A landscape with many valleys, sampled at points; each row gives a point and its height.
From any point a ball rolls to the lowest of the 2 points nearest to it. It stops when none of these is lower. Distance is the straight distance between rows; heights are no part of it.
Nako height 450: [130  70 177 136 125 122 161 141 136  71 113 155 132  81 149 160 133 191
 143  91 109 126 129]
keta height 226: [156 163 110 155  90 152 144 136 108 174 179 171  74 162  78 131 107  82
 127 136 106 117 121]
gar height 79: [137 163 105  94 157 158  68 126 134 127 151 103  92 130 115 100 122 153
 121 162 141 152 165]
viba height 397: [152 125 126 162  65 170 155  69 153 190 165 147 147 116  82 144 108  53
  92 118 112 111  99]
ved height 528: [172 117  88 155 125 151 121 118 129 177 127 154 154  91 145 158 110  95
  80 118 135 138 105]
nagid height 417: [ 96  59 205 126 131 115 131 158 147  75 131 123 141  96 160 158 109 203
 159  94 114 122 110]
Tav height 662: [ 90 157 126 158  93 104 117 123 131 140 148  89  59 172 115 109 133 151
 118 157 143 102 159]
zumu height 457: [111 120 146  63 156 101 158 142 113  60 108 133 152  90 169 183 142 127
 135 123 128 111 115]
fitob height 483: [183  84 121 147 145 150 103 119 120 151 128 140 176  86 143 145  93 123
 127  76 105 150 103]
kiko height 363: [110  79 200 136 121 128 145 157 147  94 126 162 170  99  67 140 120 136
 154  76  63  92 105]
rero height 645: [180 129 124 142 141 190 105 111 152 149 133 162 153 121  45  82 110 116
 160 119 106 165 162]
Zup height 438: [170 132 133 153 133 139 169 140 126 145  85 143 136  97 136 124 125 131
 132  97 133 141 141]
pemel height 513: [191 133 125 132 174 151 121 149 130 147  96 136 164 103 148 108 124 153
 128 124 137 162 162]
palu height 412: [ 94 172 104 159  92 135 145 146 119 126 144 163 135 114  74 128 126  99
  79 149 142 102 151]
zuza height 589: [214 146  61 120 167 168 101 140 125 185 139 150 149 147 160 117 114 109
 102 139 147 146 119]
Sev height 271: [161 167 149 146 116 149 109 151 146 153 129 108  53 201 110 101 134 137
 169 142 112 143 167]
gom height 225: [169 132 117 137 153 112 124 144 146 183  98  80 124 196 201 104 123 147
 137 140 157 130 126]
Nebo height 518: [128 141 136 134 108 102 187 118 122 103 119 150  66 117 127 157 156 138
 135 114 119 132 140]
Galop height 312: [ 51 119 123 152  74 106 155 119 146 116 132 175 148 110  62 147 162  56
 142 132 106  95  76]
ramit height 375: [ 74 163 107 161  99 113 179 130 110 131 159 158 107 149  69 116 146  90
 103 157 124  91 133]
Sapu height 627: [ 52  86 176 114  80  94 147 119 139  53 122 121 111 132 115 136 154 169
 165 101 146 105 118]
nizi height 315: [138  67 105 102 141  91 142 112  96 136 112 151 178 136 185 139 135 108
 126  85 116 126  41]
narem height 374: [177 191 139 137 155 165 103 149 165 173 121 104  79 180 126 101 135 142
 187 175 134 143 163]
gaku height 652: [ 99 134 127 118 120 100 114 107 125 118 142  69  66 137 151 128 131 168
 118 144 147 112 143]
narob height 567: [200 129  87 122 192 136 107 151 122 148 107 137 156 153 178  96 144 148
 119 133 143 153 145]
dafuz height 274: [ 88  95 106  84 148  67 115 127 100 112 123 103 159 149 199 118 140 131
 104 116 143 109  82]
mev height 529: [176 187 108 112 162 136 150 150 113 144 122 115  89 140 136 124 127 134
 128 164 151 138 170]
Veko height 344: [ 89 152  97 137 105  77 171 103 105 105 142 124  99  93 143 166 139 128
 127 168 180 110 125]
gan height 314: [ 57 123  90 125 104  83 175  84 121  88 134 136 119  88 134 184 177 125
 150 162 169 122  96]
Pid height 384: [ 90 136 136 120 102 143 107 136 127 150 135  97 113 121 110 104  99 132
 116 133 138 126 117]
Lam height 350: [125 130 119 126  87 138 143 124 119 166 138 126 116 109 117 129  99  89
 122 128 147 120  82]
zonu height 300: [107 168 129 113 163 160  49 117 137 108 135 121 100 155  89  86 133 150
 159 172 120 159 192]
Vefik height 454: [ 75 143 124 162  95  99 143 140 120  96 125 138 145  94  80 129 139 133
 100 129 139 100 155]
bozi height 177: [131 151  81  99 171 131  79 135 108 141 134 100 137 127 158 113 112 135
  93 156 164 136 136]
pafi height 357: [142 118 123 146 115 118 189 124 122 139  84 155 138  81 143 165 134  90
 150 127 128 148  99]
mufir height 569: [147 166  79 119 170  93 189 107  86 143 159 130 101 129 183 177 150 117
 106 190 137  96 117]
niv height 654: [ 94 165 130 160  91 144  71 145 142 150 155  99  83 177 101  96 126 142
 110 157 150 125 173]
Zusor height 353: [151 161 128  96 187  92 112 111 156 120 134  62  97 210 205 130 166 166
 120 158 150 116 172]
bipor height 406: [ 69  97 177 123 102 111 159 137 144  84 118 161 150 119  62 110 148 115
 138  89  78  84  97]
ruga height 289: [153 161 115 173  66 169 134 141 119 152 163 182 134 153  61 136 107  58
 105 133 118 125 136]
gul height 169: [133  99 150 190  91 141 143 109 156 146 125 169 189  78  85 160 119  58
 139  96  83 112 114]
vuda height 696: [212 146 125 128 152 190 101 121 155 164 122 140 128 125  93  88 119 126
 177 135 133 165 159]
gogen height 316: [ 89 129 105 140  77 134 174 102 112 170 138 156 128 103 112 164 112  65
 152 165 150 125  58]
suk height 618: [ 69 107 169  97  94  82 178  87 142  51 153 134  99 133 104 155 183 146
 128 102 132  92 138]
Liv height 276: [128 125 136 180  90 130 171 114 133 146 101 168 153  87 101 152 136  69
 137 115 114 132 111]
viro height 362: [ 95  84 196 153 131 121  91 154 144  80 129  98 139 123 124 122 121 202
 148 108  90 133 159]
raso height 346: [ 65 143 117 151  88  99 164 137 116 107 141 171 121 137  57 111 142  76
 128 121 101  94  95]
Dak height 538: [128 158 124 134 112 105 206 112 107 129 153 137  48 141 135 153 148 129
 145 163 135 100 137]
bivip height 279: [136 115 132 133 144 122  86 141 125 162  99  66 156 175 189  96  99 148
 134 122 150 143 108]
Domi height 154: [146 153 138 140  84 158 117 142 121 169 154 122  64 170  92 106 104 107
 146 127 120 137 126]
mura height 477: [113 127 105  78 128 101 152 131  80  85 114 136 132 108 180 176 123 109
 139 123 137 135  76]
fumop height 456: [142 146 137 112 159 188  49 114 136 111 115 143 129 134  94  75 107 139
 192 168 134 178 170]
Lut height 544: [ 82 121 131 153 119 155  86 155 142 111 147 157 179 105  31  99 117 116
  94 109  95 101 128]
Kinu height 287: [194 126 127 138 104 136 146 136 135 191 110 107  98 165 170 109 114 131
 149 120 149 138 103]
tenod height 354: [183 151 121 171  60 197 145 110 148 190 172 163 152 130  76 141  96  89
  93 139 135 123 126]
kur height 644: [100 132 148 106 100 105 120 124 117 114 114  76  79 155 175 126 110 145
 150 128 134 143 112]
Vor height 246: [115 114  77 103 141 100 113 135 113 158 141 104 143 143 187 106 112 120
  80 144 168 113  91]
veb height 488: [146 100 149 121 124 118 162 127 124  82 104 144  95 115 170 161 140 160
 122  94 122 148 142]
kud height 554: [119 157  92 130 125 111 205  96  98 156 152 153  72 119 149 184 147  97
 135 194 132 106 106]
sagot height 239: [105 111 159 162 146 150  70 137 145 100 121 111 127 135 111  98 126 197
 145 122  98 148 193]
tenud height 515: [127 100 167 106 131 100 150 117 127  69 119  96 117 132 203 153 150 187
 133 103 160 128 150]
Kup height 431: [156  99 139 148 124 174  72 142 125 150 131 114 173  96 111 113  68 148
 139  99 138 157 130]
Vok height 304: [160 157 141 120 176 121 114 129 169 146  93  68  97 218 211 120 156 165
 140 138 130 141 165]
viga height 378: [130  97 159 144 112 140 111 172 115 121 116 119 158  92 109 123  81 149
 152  98 143 135 126]
Fovir height 293: [117  64 123  97 143  69 139 131 109 111 113 149 167 153 207 118 153 152
 119  97 136 112  70]
mumas height 559: [149 187  87 135 149 115 165 137 107 147 146 132 108 113 148 155 132 127
 111 175 167 113 159]
levu height 739: [213 124 114 143 181 190  72 110 175 174 108 125 129 143 127  75 138 149
 165 148 144 164 156]
Kepa height 264: [ 45 128 104 123  82 105 181 104 137 127 123 153 129  94  88 167 161  80
 162 164 137 112  75]
Dufi height 588: [ 85 147 151  94 133 120 140 116 139  91 126 155 119  98  69 139 153  89
 101 110  57 118 139]
Fipob height 558: [185 110  82 131 148 152 113 131 125 178 128 143 184 129 163 119 105 111
  77 121 152 132 101]
bobi height 444: [139 118 114  61 203 114 101 131 107 110 126 121 168 124 169 116 127 128
  95 115 110 142 119]
dume height 402: [109 132 155 162 156 134  59 125 157 118  88  75 120 163 167 130 133 197
 149 140 121 161 196]
Fafat height 437: [123 131 141  59 155  91 169 101 113  50 133 111 131 106 162 184 152 133
 101 121 149 120 138]
fup height 385: [155 152 111  99 178  87 129 112 123 105 134  89 116 157 185 129 151 164
  99 142 153 128 149]
Nizun height 494: [133 114 133  83 177 154  91 126 135 122 116 102 137  95 125 107 121 138
 122 117  93 157 123]
lib height 413: [129 133  98  70 188  90 134 116 108  93 133 108 144 118 184 148 160 137
  73 132 126 109 133]
risam height 592: [147 136 136 124 135 168 117 116 135 155 139 147 138  96  71 104 120 107
 115 111  96 141 146]
dob height 586: [105 119 130 155 100 176  64 138 144 142 170 139 143 148  45  74 119 118
  85 120 118 123 148]
sozuf height 496: [ 75 139 133 156 118 122 113 168 122  87 131 155 176  72  60 134 131 130
 113 118 102 101 155]
Muz height 636: [ 71 104 168  80  85  95 144 120 117  80 114  84 104 136 158 134 132 152
 167 122 169 129 105]
Nufe height 329: [180  98  99 126 126 111 151 118 106 156 109 131 126 151 186 126 115 117
 135  97 137 137  76]
purab height 547: [103 125 157 101 156 145 126 129 146 112 120 119 141  95  74  99 135 129
 116 109  85 132 149]
vela height 290: [110  82 179 169 122 140 134 138 160 122 123 162 202  76  57 153 123  95
 136  93  49  89 106]
dof height 622: [120 141 124 160 114 174  62 145 153 149 146 120 122 149  71  83 109 137
 103 149 150 138 166]
Mumom height 466: [180 171 114 120 163 162  97 152 127 162 110 105 123 162 151  97  99 131
 162 163 163 169 163]
lofo height 343: [174  95  94  93 159  99 125 139  89 151 139 157 209 152 172 110 125  93
 106  83 112 132  85]
sokef height 608: [ 68 117 163  91 113  89 165  89 137  65 138 149 100 101  98 176 176 112
 101 111  79 110 120]
Menut height 341: [146 104 146 145 146 137  71 140 130 128  94  77 129 167 194 121 113 173
 147 114 119 170 144]
luki height 332: [130  96 132 125 129 117 107 164 100 124 109 100 151 116 164 125  87 149
 149 103 149 145 101]

Where does a ball stop that starts at each point below?
mumas -> Domi
narob -> gul
Vefik -> Kepa
kur -> gom
nizi -> gar
vuda -> gom
zuza -> gom
zumu -> gom
mufir -> sagot
